A landscape with many valleys, sampled at points; each row gives a point and its height.
A ball rolls from a point to whichever of its 2 nearest points has the largest drop for the distance, and stops where none of them is lower. Distance is the straight distance between rows; heights are no part of it.
nim: [-62 -18 -35 -15 -38  10 -32  34 -52   9  -5  -8  52 -32 -41  -9  -3 -23
  -2   9  22  -8]  height 218
lak: [ -5 -36 -18  22 -12 -12 -27  15 -34  31  -7  -9  16   7  19 -46  12  14
   6 -30   7 -22]  height 360
rul: [ 23   0 -36   1 -39 -40 -19   1 -11  -7 -25 -26  18   9 -25  11  31 -33
  -7 -15 -24  51]  height 393
ruf: [-16 -14  29  17  29  15   0   9   7  -7  10   1 -10  11  11 -17 -15  46
  24   3  -7 -40]  height 547
detef: [  3  27  31 -34   1  27  35   4   4 -41   5   4 -11 -12  21  38   0  23
  -9  -5  28 -11]  height 82
fezi: [-27   7  27 -14  34   6  -3 -14  38   4  17   4 -16 -16  -2  37 -32  -1
  -7  12   6 -26]  height 445
zene: [ 15  -6  -9  11  13  17  20 -47  32   4  37   0 -31 -35   1 -18   2  -9
 -14  40   0  -8]  height 149
Fivav: [  5 -16  21  -4  26  54  -7  17  12   9   7   3 -18   4  -6 -16 -15  48
  33  -2  -1 -36]  height 559
figof: [-14 -11  19  22  35   8   1   6   3  -3 -13  37 -27  18  41 -20  -5  -9
   8  16   8 -12]  height 301
rapu: [ 22   1   8   1 -12   6  10   8 -26  -9 -21  15  -1   5  29 -22   2  37
   3 -18  14  -5]  height 210
seri: [ 13  -8   5  -7  -8   3  13 -16  -8  -7 -13  29 -34  -8  43  22  11 -40
 -38 -18  29  15]  height 689
vedo: [ 23  14  37   4  -9 -10   1  37 -24 -39  -6  13   2  44  35 -23  -3  49
  35 -25   4 -11]  height 253
tilid: [-21  26 -11  -1  -2 -44  -5 -10  13  14   5  23 -16 -15 -20  44 -37 -55
 -59  -7  12   5]  height 291
kel: [  5   9   5 -27  -5   9 -19   5   4  52  -4 -17  -6 -26 -18  59 -17   7
 -27 -47  14  -3]  height 234
vak: [ 64  -5   3   4 -16  32  11   6  19   8   6 -26 -29   5  11 -27  30  44
  22 -39  -2   2]  height 292
zol: [-36  -3  -7   7   4 -25 -27  27 -21  -5 -37  25  17  22 -18   5 -10 -42
   0  27  -7  28]  height 305
pade: [  6  27  -7  -7 -14 -23  26 -17  -2 -36   5  -2  42   2 -19   0   3  -7
  -3  41 -12  24]  height 451
duva: [ 18 -35  -3   7 -22  -6   9 -14   7  14  14 -27 -10  -6  35 -14  63 -12
   9 -30  -5  -1]  height 599
lan: [ 12 -28  -1  16 -18 -26 -32  32  -8  24 -16  16  24  18   3 -27  31 -13
  24  -6 -17  22]  height 470
lafo: [-17  -5  25  12   5 -25   2  20   3 -14  12  32  21  17  23 -34  17   2
  46  28  -9  -1]  height 175
Sar: [-17   9   5 -31  -1  18 -11  13  -6   2   3 -39   1  -7  13  55 -11  18
  -2 -63  14 -45]  height 506
surud: [-39 -27 -38  -4 -26   2 -45  27 -26  36  -5 -40  49 -20 -53 -23  16  -4
  20   6 -13  10]  height 336
vope: [ -5  17 -24 -22 -31   0  10  29 -21 -29 -16  12  49 -11 -32 -20  -4   0
  11  47 -10  40]  height 466
mit: [ -8  35 -13 -20 -18  40 -15  12 -25  43   0 -71  24  -3   2  34 -11  46
  15 -66   6 -22]  height 492
naba: [-15 -19  25 -21  -1  24  28 -18  25  -9  35  -9  -3 -29  19  11  37  -5
  12  22  11 -12]  height 133
ladil: [-64 -31  -3   8  12 -18 -22  10 -26  15 -11   6  15   0  15  -5  -8 -27
 -11  18  10 -20]  height 432
Fel: [-15  33 -18 -12 -25 -41  26  -9   6 -39   8   3  40 -15 -26  20 -12 -33
 -34  17  -3  18]  height 438
mub: [ -5 -21  -2  11  -8  10   4  -6 -10  12  15 -48   3   7  36  -4  45  30
  16 -49  -2 -34]  height 286
fad: [ 34  13  13   0   4  17  23   2   9 -44  -5 -15 -40  24  10  10 -10  44
   2 -30  -6 -24]  height 382
nisi: [ 10 -38  -1   8   4  27  21 -30  24   4  33   2 -38 -20  22 -34  29  -1
  -1  17   6 -18]  height 93
gonod: [ 44   2  -1  34 -17 -36  10  -2  -6 -28   0  17 -11  30  37 -36  13  15
  -4 -28  -7   0]  height 402
kibag: [  4 -18 -29  19 -21 -47   1  -4 -12 -26 -11 -11  20  12   4 -25  28 -26
  -6  -6 -25   8]  height 355
Pefup: [-11 -30 -35 -20 -35 -13  -3   7   2   8   1 -24  26 -26  -7   7  57 -41
  -4 -14  -5  15]  height 528
Vov: [ -7  33  -2 -26  -6  31  36  -9 -13 -24  16  -2  15 -33  -3   8 -29  31
 -30  15  26 -13]  height 83
felup: [  1  26 -22  -8  -9   9  20  19 -38  -7 -17  16  37  -9 -32 -22 -28  16
  -9  43  14  31]  height 478
puzez: [ 49  -6   7 -15 -14  11   3 -21  13  14  -8  -1 -20  -7   8  23  26 -20
   4 -16  -1  30]  height 735
Vidi: [-10 -20 -16  30  12  -2  -9 -15 -20   1 -18 -18  -8   5  17 -14 -31  37
 -22 -22  -1 -51]  height 409
fufif: [ 35 -18  13  -8  -3  15 -13   1  -9   6 -27  23 -35   7  32  17  17 -21
 -10 -15  13  23]  height 716
zibi: [-44 -24 -20 -13 -24  19 -41  31 -52  26 -12  14  37 -14 -23 -19  -3 -16
  24  16  20   4]  height 199
papoz: [ 53  -5 -16  13 -17 -15 -22  15 -14  30 -15  -3   7  14  -2 -31   2  25
   3 -35  -9  24]  height 181
zize: [-47 -32 -12 -28 -20  -7 -39  32   0  32 -16 -10  14 -34 -32  18  30 -49
 -24  -5  13  21]  height 481
zezo: [ 41  19  22 -27  21  29   6  -2  26 -19  -7  13 -56   5  -1  50 -43 -11
 -20 -10   4   4]  height 631
govaf: [ 27  12  -3  -9   7   8   1 -44  30  19  19  15 -30 -18 -27  18  -9 -31
 -18  26  -5  27]  height 102
subo: [  9  12 -20  -4 -12  26   1  -6 -18  19  14 -63  16  -5   7   6   6  57
   3 -56   3 -30]  height 479
pim: [-38  21 -22  -5  18  17   9  34 -14  -3 -23  30  21 -13 -12  -4  -9 -44
  -8  55  18  38]  height 187
Dekab: [ 15  26 -12 -15 -31 -11  21  -1  -3 -28  -5   8  42  -5 -37  -5   6  -3
  12  42 -16  53]  height 458
tulon: [  8 -19   9   5 -18 -25 -27  32 -28  11 -15   9  33  28  19 -25  30  11
  42 -28  -6  10]  height 480
lub: [-21  22   9  -8  20   5  25  13 -18 -16 -20  36  -8   5  44  18 -18 -32
 -32  13  32  14]  height 403
Bama: [ -2 -26  -8   3 -14 -20 -18   1 -23  18 -20 -12  10   8  21  21  17 -12
 -15 -42  12  -1]  height 471
mika: [ -7  17  10  20  17 -27   7 -25 -14 -21 -11  -2  -4  25  18  11 -40   8
 -17  -1  -1 -14]  height 345
Lited: [ 27   2  21   6  -6  16  30 -19  32 -32  32 -22 -32   7  12  -2  46  19
  29 -10 -15 -14]  height 89
Viz: [ 14 -28 -17  -8 -26  -6   5 -12   0  20   4 -14   9 -21  11  -6  55 -32
   1 -19  -6  17]  height 562
lov: [ -1   2  -2   6  15  -4  17 -41  22  -9  21 -14 -29 -24  14  16 -13  -4
 -32  -4   3 -39]  height 204
niz: [ 42  -3  22  -4  18  30 -11  -3  23  32   2  -2 -16   5 -14  -7   1  40
  25  -4 -14  10]  height 581
fozo: [ 44  17   4 -12  -8   7 -10   8 -18  23 -19 -30   9   4 -13  25  -4  41
   3 -35  -1  27]  height 198
sul: [ 27  11  -3 -26 -10  12 -19   5  -9  41 -20 -26  -2 -17  -8  43 -12  14
 -23 -41  19  23]  height 219
guton: [-15  22  35 -22  -4 -25  18 -21  22 -20  15  14   4 -13  12  51  12 -33
 -11  -8   6   1]  height 622
Bopoz: [ -8 -14   8  -3  -4  22  21   3 -10 -17  13 -28 -13  -1  32   3  26  32
   7 -42  15 -53]  height 245
rek: [ 33 -22 -16  12  -7  -5 -38  -4   4  57 -21  -6 -13   6 -26  -4   2  -9
 -13 -17 -13  29]  height 75
fonu: [-49 -18 -26 -16 -21 -20 -33  18  -3  11  -5 -35  44 -19 -58  -5  12 -15
   8  25 -19  13]  height 310
Duse: [ 14 -16 -24   0 -25 -39 -18  -1 -18  20 -24 -18  13   0 -11  18   7 -27
 -33 -31  -5  25]  height 433
bipiz: [ 46 -18  13 -13 -14  29   0  24   2  25 -11  23  -7  -1  22 -23  31  16
  26  -9  10  33]  height 235
zepo: [  3  -1  20  -2   7 -22 -19 -10   0  20 -20  16  -6  15  -7  40  -8 -23
  -9  -1   1  24]  height 233
gim: [ 29 -11  28  16   6  -7  -4   6  26  -9  19  12 -14  21  13 -32  24  26
  38  -6  -7  -3]  height 138
zibu: [ 49  12 -12   8 -11 -16 -13  -8 -19  18 -11 -39  14  14 -15   9   0  32
   5 -40 -14  15]  height 206
tapiv: [  9   2 -16 -14 -20 -23 -13 -34  34   5  27 -16  11 -21 -52  16  32 -55
   6  14 -25  37]  height 381
vume: [-13  16   0   3   4 -42  -2 -27  14  -4   7   2  -3   0  -4  40 -25 -36
 -40  -9   4  -1]  height 307
kepo: [-25   1 -37  20 -14 -26 -25  20 -33  -1 -22   1  48  13 -46 -29 -30  10
  -5  21  -7   3]  height 335
kofuz: [-37  13  33  -5  29   4  19 -18  36 -10  30  20 -29 -20  27  40 -10 -32
 -18   7  14 -32]  height 452
Kodo: [ 51  -9   2   3   1  24   9  17  31 -11  13 -29 -49  23  14 -24  34  40
  21 -44 -12 -22]  height 329
tuf: [ -2 -35  10  10  -7   1  11  -7  -7  -4   1   4 -10   2  46 -11  39 -12
   2 -11   6  -8]  height 637
darul: [ 31  18  22  18  31  11 -10  26  20 -16   2  24 -19  28  -3 -30 -35  58
  19   7  -4 -12]  height 392
Rodil: [ 25  36  19  -6   2   5  31 -11   3 -48  -3  10 -41  15  25  46 -13  -8
 -16 -17   4   2]  height 411
gava: [ 11 -33   8  17   8  28  21 -12  26 -19  29 -14 -48  -3  38 -32  36  24
  10  -4  -1 -42]  height 154
duzo: [ -7 -18  23   2   1  31 -29  30 -32  28  -8  -9   5  14  26 -13   4  43
  57 -40   7 -24]  height 519
reko: [-63 -13 -55 -19 -29   2 -40  39 -36  -2 -34  -8  34 -18 -42  -7  -8 -16
 -20  14   4  11]  height 252
dafe: [-31  -6  11  18  10 -19  19  13  -7 -30  -6  31  17  23  34 -34  13 -20
  25  38  -5   2]  height 196
dofem: [  0  23  10 -34  -7  42 -21  16 -15  32   2 -52   7   3   5  49  -3  31
  20 -61  10 -16]  height 499
rin: [-15  15  -8 -15   1 -19  -2 -34  41   2  31   3  -8 -23 -45  19   5 -63
  -8  45 -24  25]  height 365
dup: [ 32 -11  -7  -7 -24  14   0  22  -7  27  -6  16  24 -11   0 -32  33  12
  27   6   3  36]  height 208
vomu: [  5  38  22 -13  17   2  30  -6  -8 -29  -9  33 -27   4  32  47 -32 -21
 -27  -1  21  12]  height 423
vuna: [  0  -4   2  21  16  -3  -4 -33  23  -6  27 -62 -19   4  -2   7   2  44
  20 -26 -26 -54]  height 450
Bil: [ 22   6  29 -40  -4  43  39  20 -12 -50 -12   7 -28   3  27  16   4  31
  -1  -9  22 -12]  height 117
Nisom: [-47 -11 -14  10  24   9 -15  28   5  12  -2  31  14 -12 -20 -33  -7 -27
  13  63 -10  16]  height 112
lizil: [-66 -22 -18  -5 -11  21 -20  44 -45   8 -22  37  31  -8  -8 -27  -5 -27
  12  34  13   2]  height 179
zeded: [ 23  36  14 -25   1   9  19 -29  29   0  19  27 -26 -28 -20  34 -19 -30
 -26  26  11  24]  height 118
zuvip: [ 52  15  13   0 -10   2  -5  34 -22  -9  -9  16   8  19  14 -31 -17  62
  24 -20   9   7]  height 236
fidek: [ 25 -14  -5  14 -15 -40 -24  21  20   2  -8  23   6  26 -10 -36  30 -28
  29   0 -25  35]  height 457
kozam: [  3  -9  40  15  11 -16  -6  27  24 -17  25  31 -11  22  39 -47  32  24
  50   8  -6 -12]  height 158
Dis: [ -4  20  21 -35  -7  16  35  -6   0 -24  13  -1  23 -22   6  22   0  22
  -2  11  25   3]  height 64
Riko: [-52  -6 -43   5 -14  -6 -41  44 -39  -2 -36   2  39  -2 -44 -23 -25  -7
 -10  27  -5  19]  height 293
tuti: [-40  25  -6 -32 -16 -12 -14  37  -7  -2 -31  19   9 -13 -38  33 -22 -52
 -35  40  22  50]  height 276
Vadi: [-36 -15 -17  -8  -5  -3 -10   0  -1  17  11 -11  34 -24 -30  -2   1 -20
  -6  26  -7  -1]  height 277
pasu: [-11  -9   0  11  16  11 -10   2  19  22   9  26  22 -12 -36 -43 -14  -1
  24  71 -16  13]  height 74
gakon: [ -2  -8   4  18   8 -34  -8 -28  -8  -7 -12  -5 -15  21  12  28 -20 -15
 -30 -23   4 -21]  height 327
bokib: [ 15  -9  -3   4  12  12 -14 -18  23  40   6  21 -13 -11 -36  -7  -6 -19
  -8  40  -7  32]  height 69
tivot: [-16  -3  23 -11  -9  23 -18  13 -47   7   0 -24  18  13  24  14   5  34
  47 -42  18 -22]  height 504
pefu: [ 23  16 -12  -9 -19  15  12  -4 -48   7 -13 -15  22 -15  -7   7 -31  45
 -16 -17  19  -2]  height 159
simo: [ 44   0  21  -7  14  29 -12   0  25   5  -9  -7 -37  21  -2  19   0  14
  31 -19 -15   4]  height 591
luzo: [ 35  19  -7 -27 -12  31  -1  13 -38   9 -17 -35   9  -8  -8  20 -29  58
  -4 -41  13  -4]  height 177
sut: [ 21 -12 -13  24 -20 -36   2  -7 -20 -10 -13  -9  20  17  16 -26  18  11
  -1 -35  -9  -1]  height 394
vupif: [  3  13  43   0  11 -10  12   9  -8 -35  -7   2   2  37  21  10  -3  40
  40 -13  -7 -18]  height 267
nedes: [ 24  11 -14  17  14   2   1  23  -7  29 -14  51   1   2 -13 -51 -24   2
 -13  40   6  35]  height 507
Zafo: [ -2   9  27 -20  15  29   9   5   5 -11   7 -34  -2   5  -3  26  -8  43
  31 -29   0 -38]  height 430
Suni: [ 37  35  25 -38   5  11   5  -4  33  -3   1   0 -32 -16 -12  67 -32   1
 -21 -29   1   0]  height 626
dadu: [-20 -13  -6   6  -2 -33 -33   0   1  16 -20   8  -6   3 -24  29   2 -62
 -26  -1  -1  26]  height 191
Datem: [  6 -33  -8   7 -12 -15 -43  -2   7  41 -16  -4  -9   0 -34  12  12 -40
 -11   3  -6  30]  height 134
pesir: [ 23  11 -26  19   3  -5  10 -22 -21  -7 -18  -2 -18   0  16   0 -34   2
 -59 -10  14   1]  height 368
sove: [ 17 -19  22 -14  34  57  -5  -7  29  27   2   0 -30 -13 -13  -5 -16  37
  28  10  -7 -24]  height 570
kudin: [-15 -33  -6  14  24  24 -13   2 -16  20  -2 -24 -19   6  14 -19 -20  47
   7 -34  -3 -62]  height 425
dovad: [ 39  28  16   0   1  13  29  -5  -2 -54 -10  11 -47  33  21  12 -21  15
 -14 -10  -1   5]  height 400
rav: [  0  21 -28  -4  -6 -10   7 -16 -23   6 -11  -3  12 -14  -9  12 -47   7
 -59  -2  27 -10]  height 386
Sekeg: [-12  16  35  -9  12 -16   9 -38  32 -15  22  10 -18   6   3  39   4 -42
  12  15  -8   2]  height 619
Dav: [-18  16 -37  -7 -20 -36   4  -5  -7 -13  -4 -19  40 -11 -43  16 -20 -14
 -42   8  -4   8]  height 417
pok: [ -3 -37 -31  26   1  -5 -20 -14 -16  37  -3 -19  15  -8   6 -29 -14  21
 -18 -13  -2 -31]  height 387
Tif: [-44 -12 -11  26  22   2   8  12 -29   4 -19  27  10   1  30 -27  -9 -31
 -13  19  12 -12]  height 401
Lutip: [  0  28  33 -37  -7  -8  12  -9  27  -7  11  11  -6 -22  -7  65 -11  -9
 -13 -15  13   6]  height 624
berik: [-14   9 -18   3  -7 -16  -6 -17 -26   9  -5 -16  40 -13 -35  12 -41  19
 -37   4  14  -9]  height 389
fogil: [ 28   6 -14  20   0 -29  -8 -30 -13  -1 -15  -1 -23  13  15  15 -18 -15
 -40 -33  -3   4]  height 348
Pebed: [ -6 -13  19  19  15   7 -20  20 -16   6  -1   7   2  18  23 -28  -3  53
  36 -16   2 -31]  height 535
gotut: [  3  26  10   4  31  26  31 -32  30 -27  22  11 -50  -1   9  10 -24  -7
  -8  23   2 -14]  height 202
Zudem: [-34  -6 -19  26  12 -27  12   4   8 -30   7  18  12  14   5 -21   8 -43
   9  42 -31   7]  height 241
gude: [-20   8  -4   3  -2 -21 -19 -10  27   1   6   8  15  -2 -51  13  -5 -46
  10  48 -28  35]  height 349
Nub: [ 19  17 -13  15  17  26  22 -42  19   0  15  11 -25 -14  -1 -13 -28   7
 -24  30   9 -11]  height 180
Mubun: [-41  38 -12  -8   6 -23  19 -11  25   0  28   1  28 -38 -28  23 -35 -22
 -43  26   6 -11]  height 150
gulan: [-21  -4   0  17  24  11  17   8 -17  -1 -22  35 -11   9  44 -11  -4 -24
 -29  11  28  -5]  height 357
gibom: [-12   8   1  12   8  21  43 -15  -7 -26   9  12   6 -12  32 -23  -6  18
  -9  26  19 -17]  height 280
pusu: [  9  16   3  25  19 -15  10 -19  -1 -18   2  10   3  19   1 -11 -20  12
  -1  14 -13  -7]  height 361
pegon: [ 56   6   9  17   3   5  10  -1  22 -29   3  -7 -49  35  15 -18   5  26
  15 -40 -20 -15]  height 363
navak: [-21  -1 -16  33   7 -46   4 -25  13 -37  15   2  13  20  -4 -19   7 -43
  16  28 -42   2]  height 274
Valut: [ 25  -4  19  -9 -12  37  30  22 -21 -37 -13  12 -16   8  34 -14   2  48
  16  -8  19  -8]  height 168
Zopi: [ 27  -1  22  10  19  13  -4 -18  16  -7  -3  22 -41  20  13   8 -10  -2
   6  -3 -10   3]  height 604
dar: [-30 -22 -28 -35 -34  -2 -25  26  -7  20 -12 -22  41 -30 -32  13  48 -33
  -3  -7   1  27]  height 502
pebe: [-57  -6  -6 -15   8 -18  13 -18  34   2  42 -10  25 -42 -14   5  -1 -36
 -13  45  -9 -15]  height 194
nis: [-24  14 -25  21  11 -19  -7  41 -22 -18 -41  36  21  30  -5 -19 -11 -36
  -4  31  -7  37]  height 346
Modov: [ -4   5  -8   8   1   2   7 -26   8  17  29 -77   9  -9  -2   1  17  47
   9 -36 -19 -44]  height 462
movin: [ 13  -6  14 -21 -20  10   6   7  -6  14   1   3  43  -9 -18 -13  30  14
  28  20   1  28]  height 193
Gimut: [-59  20 -16   3  16 -24  28 -24  23  -9  32  -2  26 -35 -10   0 -21 -22
 -25  37  -2 -24]  height 171
Luzaz: [ 41   1 -13   6   0  -2 -19 -44  19  24  14  -1 -44  -8 -22  18  -9 -25
 -22 -13  -8  15]  height 130
por: [ 16  22  -1  22   6 -28  13   3   2 -27  -5  47  -8  38   6 -24   7 -41
  13  25 -15  44]  height 424
Dunub: [  1 -11  13  -5 -27  -6 -21  21 -58   8 -17 -10  36  20  27  -3  28  19
  46 -42   5   3]  height 491
dib: [ -5   4  -6 -24 -19 -12  -5   6   8  53   1  -1  -2 -47 -29  36 -24 -11
 -45 -24  28   3]  height 249
loso: [-13  36   0 -17  -9 -13  30 -26  32  -7  35  18   7 -36 -25  23 -26 -30
 -30  23  14   6]  height 132
Zatu: [-25  38  -4  -2  30   4  20   9  -1   2 -12  34   6  -5 -14  20 -24 -53
 -30  47  22  36]  height 226
Duzov: [ 27   0  22  13 -10   1  29 -14  28 -30  39  -1  -9  -1  18 -37  44  30
  42   5 -12  -4]  height 113
Mupif: [-16   7  39  29  22 -25  10 -18  17 -49   7   9 -22  48  30   8   0   2
  27   6 -18 -20]  height 282
zuba: [ 31  -6  -7   5 -29 -42  -9 -10  -1  -3  -3 -18  10  23  -2  18  42 -37
  20 -28 -30  39]  height 367
pap: [ 30   2  27   0  11  26 -12  10  35  37  13 -21  -4   5 -11  -5  25  31
  65  -6 -20  13]  height 588
Lezen: [ -8 -40  -8  23  -6  -3 -12  -2 -21  25   1 -24   2   5  33 -33  30  17
  17 -39  -4 -32]  height 330
gab: [ -7  30 -29  21  11 -22   4  32  -4 -33 -30  42   9  30  -1 -14   3 -61
  11  36 -22  51]  height 390
maz: [ -5  26   5  15  34  10   1  -3 -24   7 -27  25  -3  10   1  13 -47   5
 -22  21  16  10]  height 550
rike: [ -2 -11  20  29  35  20  12  12   6 -33  -3  20 -52  30  37 -22 -13  17
   2   4   0 -41]  height 250
voso: [ 11  15   5  30  11 -12  15  -3   2 -28   2  19   1  21  22 -38 -15  37
   0  13  -8 -20]  height 373
soni: [ 28   2  -7  20 -11 -30  -5   6  17 -22  12  48  -5  24   5 -55  18 -28
  28  22 -21  32]  height 442
lomo: [-17  13 -14 -17 -16 -33 -16   7  10  33  -2   2   8 -20 -37  40 -30 -28
 -58 -11  20  14]  height 269
Zela: [ 17   4  27 -26  21  33   6  27   8 -19  -9 -28 -17  35  -7  26  -4  40
  43 -34 -15 -35]  height 421
pavu: [ -3   9  42  26  27 -31   0   3   3 -39  -1  14  -4  50  22  -2  -3  29
  37  -4 -17 -19]  height 275
mur: [  4  25  -9  22  35  13   5  17 -11  16 -22  43   1  14  -3 -27 -35 -13
 -20  43  12  28]  height 525
Gid: [ 40  -3  -7  15  23   3 -10 -41  27  11  11 -17 -51   8 -12  17 -13   3
 -13 -29 -16 -13]  height 160
Zat: [-17 -29 -28  -3 -17   8 -40  11 -26  50 -13 -29  31 -19 -35 -12   6   1
   6   0   3  -1]  height 359
natap: [-52 -17 -32  -5   6  -5  -3  -3  21  -4  21  -7  13 -35 -31 -12   7 -44
  -9  58 -22   5]  height 232
vavi: [-24  -3  -9   4   5   5  10 -23   7   5  14  -8   6 -31  10   5 -10   4
 -45   1  22 -31]  height 225
moso: [ 31  10  32  -9  16  18   2  46   9 -37  -9 -11 -31  52   3   3 -11  51
  48 -34 -20 -32]  height 410
mor: [ 23  11  39  -4  35  16  -3  33  25 -27  -5  15 -27  44  -1 -10 -29  51
  40  -4 -17 -24]  height 399
baz: [-64 -10 -22  -4  20  23  -7  38 -22  11 -21  33  23 -14 -13 -17  -4 -39
   0  53  11  18]  height 151
lerap: [-47 -18  12  -3  20 -15  14 -22  17  -5  41   4 -13 -23  31  21   8 -39
 -17  18   2 -31]  height 461
dorus: [-40  38  -5 -16  -1 -12   8  29   2   6 -12  31  10 -16 -21  34 -23 -55
 -42  27  26  32]  height 256
fili: [ -4  19  10  28  36  26  30  -9  17 -43  10   9 -48  26  27 -14 -23  16
  -6  14  -2 -32]  height 223
dapop: [ 26  -1  -4  33 -11 -15  19 -14   5 -27  12  -1 -23  16  34 -44  11  26
  -5 -11  -4 -17]  height 391
gifi: [-25  -7  26 -17  24  26  -7  -2   4  13  13 -19  -1  -4   6  36  -2  27
  22 -15   3 -36]  height 437
Kepev: [ 51 -21 -24  32 -10 -19 -25  -9  -2  30 -22   4 -18  14 -11 -20   0   5
 -19 -31 -21  20]  height 136
der: [ 19 -10 -10  21  20   2  11 -51  29 -20  32 -28 -50  -8   3  -1  -8   6
 -10 -10 -15 -33]  height 186
Tarus: [ 11  -6 -16  16 -20 -37   8 -29   6 -27  11  -1   7  10   1 -25  30 -25
   6   8 -24  15]  height 315
lepo: [-63 -38 -15 -16   0 -16 -28  17  -9  27 -17   9   9 -13  -3  18  10 -47
 -23  12  14  -5]  height 455
mog: [  9  -1   2  14   4 -15 -13  -1 -16   5 -33  20   3  20  -9  -1 -13 -22
  -8  17  -3  32]  height 263
Gazop: [  2 -10  24 -23  -2  38  34 -10  13  -7  20  16  11 -35  10 -20  33   8
  23  42  14  -1]  height 161
tib: [-19  15 -15 -17  -8 -11 -23  32  -3  -3 -31  11  21   5 -67   6 -19 -33
 -13  53   5  54]  height 300
Sal: [ 14 -14   6   2 -18 -31   2 -24  15 -13  15  -5  -7  16   9   3  42 -40
  20 -11 -26  19]  height 347
Pamem: [-13  18 -17  -1   6  -8  -7   5  13   0  -9   8  28   4 -64  -8 -18 -22
  -3  62 -23  48]  height 326
vibo: [ 15  10 -14  -2   3  25  11 -11 -23   1  -2   5  14 -12  -7 -29 -32  52
 -14   7  20  -8]  height 135
dava: [-22  -6 -18  14   1  -6  28 -25  -2 -13  20  -4   9 -14  18 -22   1  -4
 -29  21   9 -30]  height 251
daso: [-11  -7  -1   5  16  11  -4 -16  31  29  22  10   2 -22 -31 -10  -8 -22
   8  69 -10  18]  height 99
lera: [ -2 -24   5 -10  -4  -2   6 -18   8   0   2   0 -16 -12  33  11  22 -23
 -18 -11  15 -10]  height 662
Penit: [ 56  -8   6  -6 -16  33  -4  22  13  22   3   7 -17   2  20 -38  36  42
  30 -25   4  15]  height 259
Guf: [  0 -20  -1  23  29   1 -10  -9  13   3  14 -51 -23  20   8 -11 -13  48
  13 -42 -19 -53]  height 441
Teduz: [ 17  -1  26 -26 -14  35  18   0  16  11  21  -2  25 -22  -6  -1  35  24
  46  18   5  19]  height 182
mip: [  7   6  28   9  15  -1   5 -31  20  -8  10  22 -30  22   8  12   1 -33
  13  20 -14  12]  height 614
fes: [  7   2  27 -17  -3  19  30 -33  35 -32  35 -18 -25 -12  13  19  51   5
  22  -5   3 -14]  height 108
famo: [-17  -4 -25  12 -16 -28  -8  -3 -29   4  -6 -17  52   1 -36 -18 -20  22
  -6   8 -12  -4]  height 364
kive: [ -3 -32   5  10  -1  33  23  10   2 -19  21 -20 -27  -3  36 -32  35  39
  18 -24   4 -51]  height 201
pobat: [-35  -5  -7 -19 -17   2 -28   9 -17  57   9 -47  17 -15  25  42  30  -9
   7 -68  12 -18]  height 518
sabut: [-21  -1  27 -22  18   4   3 -14  34  12  21 -20  -4 -20  -5  42  -7  15
  10  -1  -3 -29]  height 443
mil: [  1  11 -18 -12 -10  35  28 -10 -17  10   6   5  27 -33  -3 -31 -22  34
 -28  29  25  -8]  height 110
vivi: [-43 -22  -5 -24 -27 -13 -17   4  -5  39  15 -29  33 -35   1  34  28 -24
  -7 -36  16 -15]  height 531
kedon: [ 30   8 -24  -5 -17  15   2  19 -26  14 -23  29  21  -7 -20 -52 -21  21
 -16  31  17  38]  height 490
gege: [-17 -21  -6   1 -10  -2 -29   3 -40  38 -18 -33  10   7  32  20  23   5
   8 -63  11 -24]  height 498

For each start below, name the point where the ball stops.
pavu => Dis
zezo => Lited
Zela => gakon
Lutip => niz
felup => baz
gibom => govaf
seri => gulan
pobat => Tarus
fonu => govaf
tapiv => baz
rin => baz
famo => baz
Penit => Lited
tulon => rek
figof => nisi
dofem => nisi
